Points on a hilly landscape, in no order, each with its height.
From any point a ball rolls to the lowest of the 6 points nearest to it. It stops when none of these is lower. Distance is the straight distance between rows; heights are no part of it.
Rik h=186: [138 148 139 112 142 138 131  98 151 162  98 122 121 125 145]
Rof h=210: [127  46  63 207 113 115 132 146 112  68 180  76 143 154 111]
tofaz h=421: [137 164 159  97 148 168 143 104 142 177  87 176 121 153 145]
sif h=324: [122  92 114 150 123 111 116 138 123 115 152  96 127 105 138]
lipin h=174: [121  72  84 133 147 120 141 155  96 116 175 123 167 168 158]
bezik h=396: [136 148  92 182  77  84 101 145 111  65 165 115 154 104  86]
deza h=201: [134 121 136 114 137 120 131 118 139 143 119 107 133 120 152]
sadil h=235: [133 119 140  91 146 127 139 126 121 139 127 134 153 147 158]
zenet h=220: [120  63  78 199 112 109 126 147 108  75 178  91 136 137 104]
Zepa h=344: [124  95 135  85 157 129 137 148 110 123 149 143 151 171 151]
rago h=358: [121  53  64 176 128 118 138 148 112 100 175  98 152 155 149]
nuf h=355: [135 132 155  82 148 146 146 124 134 148 106 153 137 167 148]
Lipi h=696: [126 116 183  79 157 164 155 137 125 145  99 169 116 176 141]
vuvam h=435: [119 128 114 169  93  97 106 152 108  85 155 104 135 103  91]
Dizef h=50: [122  51  68 193 118 117 135 143 113  86 181  83 147 148 128]
tup h=428: [115 108 112 166 101 103 108 151 108  93 156  95 127 104 107]
nosa h=476: [112  63 191  77 169 173 157 135 125 142 116 165  96 182 161]
rofa h=372: [122 119 131 140 117 109 114 136 126 120 129  88 117  98 116]
munin h=138: [119  76  97 120 154 122 141 157  93 114 168 135 161 173 155]
nonid h=291: [123  96 114 104 144 113 126 136 110 125 152 126 156 151 160]
gaf h=544: [125 150 118 157  85  94 105 147 116  89 137 105 131  98  89]
ruv h=295: [120  83  98 122 138 113 133 139 107 119 164 125 159 147 161]
fize h=211: [141 124 143  94 147 129 139 118 135 144 119 127 144 146 154]
tutep h=353: [123 176 127 139  95 118 117 129 134 121 103  99 108  95  80]
kupo h=223: [142 145 147  93 150 145 141 114 144 155  98 146 135 146 150]
fotu h=388: [137 182 163  98 148 180 135  96 149 185  84 193 120 131 146]
Nel h=464: [132 146 164  88 149 162 149 115 136 158  93 170 127 161 143]
vif h=196: [136 129 135 103 144 129 136 113 142 145 110 120 137 131 155]
rim h=405: [136 194 110 148  76  92 111 131 133 101 115 110 128  91  85]
lur h=370: [107  70 140  82 171 136 148 159  98 122 157 151 136 182 147]
nol h=703: [121 108 189  78 157 175 155 139 130 147  97 174 106 179 142]
gir h=94: [117 191 129 132  98 128 116 119 148 143  94 115 109  89  76]
raka h=243: [132 108 127 102 151 120 133 133 121 132 140 129 148 144 163]
ziko h=525: [125 157 128 140  97 109 113 141 127 110 117 101 117  95  87]
Guk h=457: [134 150 105 166  78  86 103 147 111  78 150 106 141  99  90]
kozab h=193: [134 169 146 132 136 153 120  97 165 184  93 126 101 100 113]
nefu h=257: [128  99 113 132 131 114 122 131 125 124 143 102 134 115 148]
tor h=242: [116 166 136 135 111 133 123 123 147 146 101 102 102  95  85]
vupo h=265: [134 184 160 110 147 172 123  83 162 196  88 176 111 107 146]
pesa h=444: [108  46 178  76 175 160 155 145 118 132 141 158 106 186 157]
Zaka h=197: [123 168 144 135 128 144 122 108 157 163  91 114  98 100  99]
botar h=216: [129 179 154 129 138 165 118  86 163 193  91 151 102  97 118]
ropu h=418: [132 189 169  97 153 180 136  99 146 190  80 208 112 124 155]
gepi h=198: [132 161 145 119 142 157 129  91 163 184  94 141 111 112 138]
gibep h=439: [168 203  90 181  79  71 103 111 139  84 134 101 131  69  99]
tuze h=327: [120  61  72 173 130 118 132 142 110 105 176 101 151 136 143]
zegim h=300: [133 206 114 138  78 108 116 120 142 122 101 113 121  89  73]
Pofab h=805: [118 137 186  85 159 187 157 128 136 164  87 190 102 165 143]
zofer h=245: [117  87 115 104 154 119 143 152  98 118 165 135 159 167 153]
Perat h=337: [117  82  92 176 117 112 115 144 110  98 169  96 130 110 130]
Liriv h=712: [125 151 177  81 157 186 149 120 133 167  86 195 108 164 139]
lel h=232: [126 108 131 127 131 110 120 124 137 136 123  93 121 105 139]
keza h=269: [123 137 134 136 122 117 123 128 138 132 115  93 113  95 114]
pidag h=434: [109  47 165  80 179 156 149 152 109 126 156 155 108 185 154]
dogad h=206: [123 173 150 135 134 156 114  90 157 186  89 135  99  91 107]
Vez h=416: [162 214  91 164  74  81 115 108 150  96 121 108 122  69  90]
kedir h=461: [106  29 176  70 176 164 162 137 128 136 140 164  99 183 181]
bopot h=292: [117  97  93 190  98 110 110 147 102  73 175  97 140 114  91]
sem h=390: [134 202 175 102 154 177 117  79 153 206  84 205 109  92 156]
Bor h=407: [156 209  95 159  76  80 107 117 144  91 121 110 128  78  91]
lapu h=173: [131 143 139 126 129 132 125 108 153 157 104 107 104 109 123]
tiniv h=463: [145 177  99 168  73  76 103 135 122  76 137 109 143  88  93]
faka h=326: [121  65  70 145 140 120 137 152  97 106 173 118 167 168 161]
Daza h=433: [154 163  90 183  76  80  99 131 118  64 158 114 154  97  97]
Nif h=437: [157 195  93 163  70  75 101 123 126  76 129 107 138  80  97]
fudi h=451: [115  79 163  77 164 140 149 149 108 129 137 150 126 181 145]

Two balls start at each pair of points below. Name the first point that both come to, or write never.
vuvam / Bor => never
Daza / tup => bopot
nosa / deza => Rik
sadil / pesa => never
rofa / raka => lapu
sif / nefu => lapu
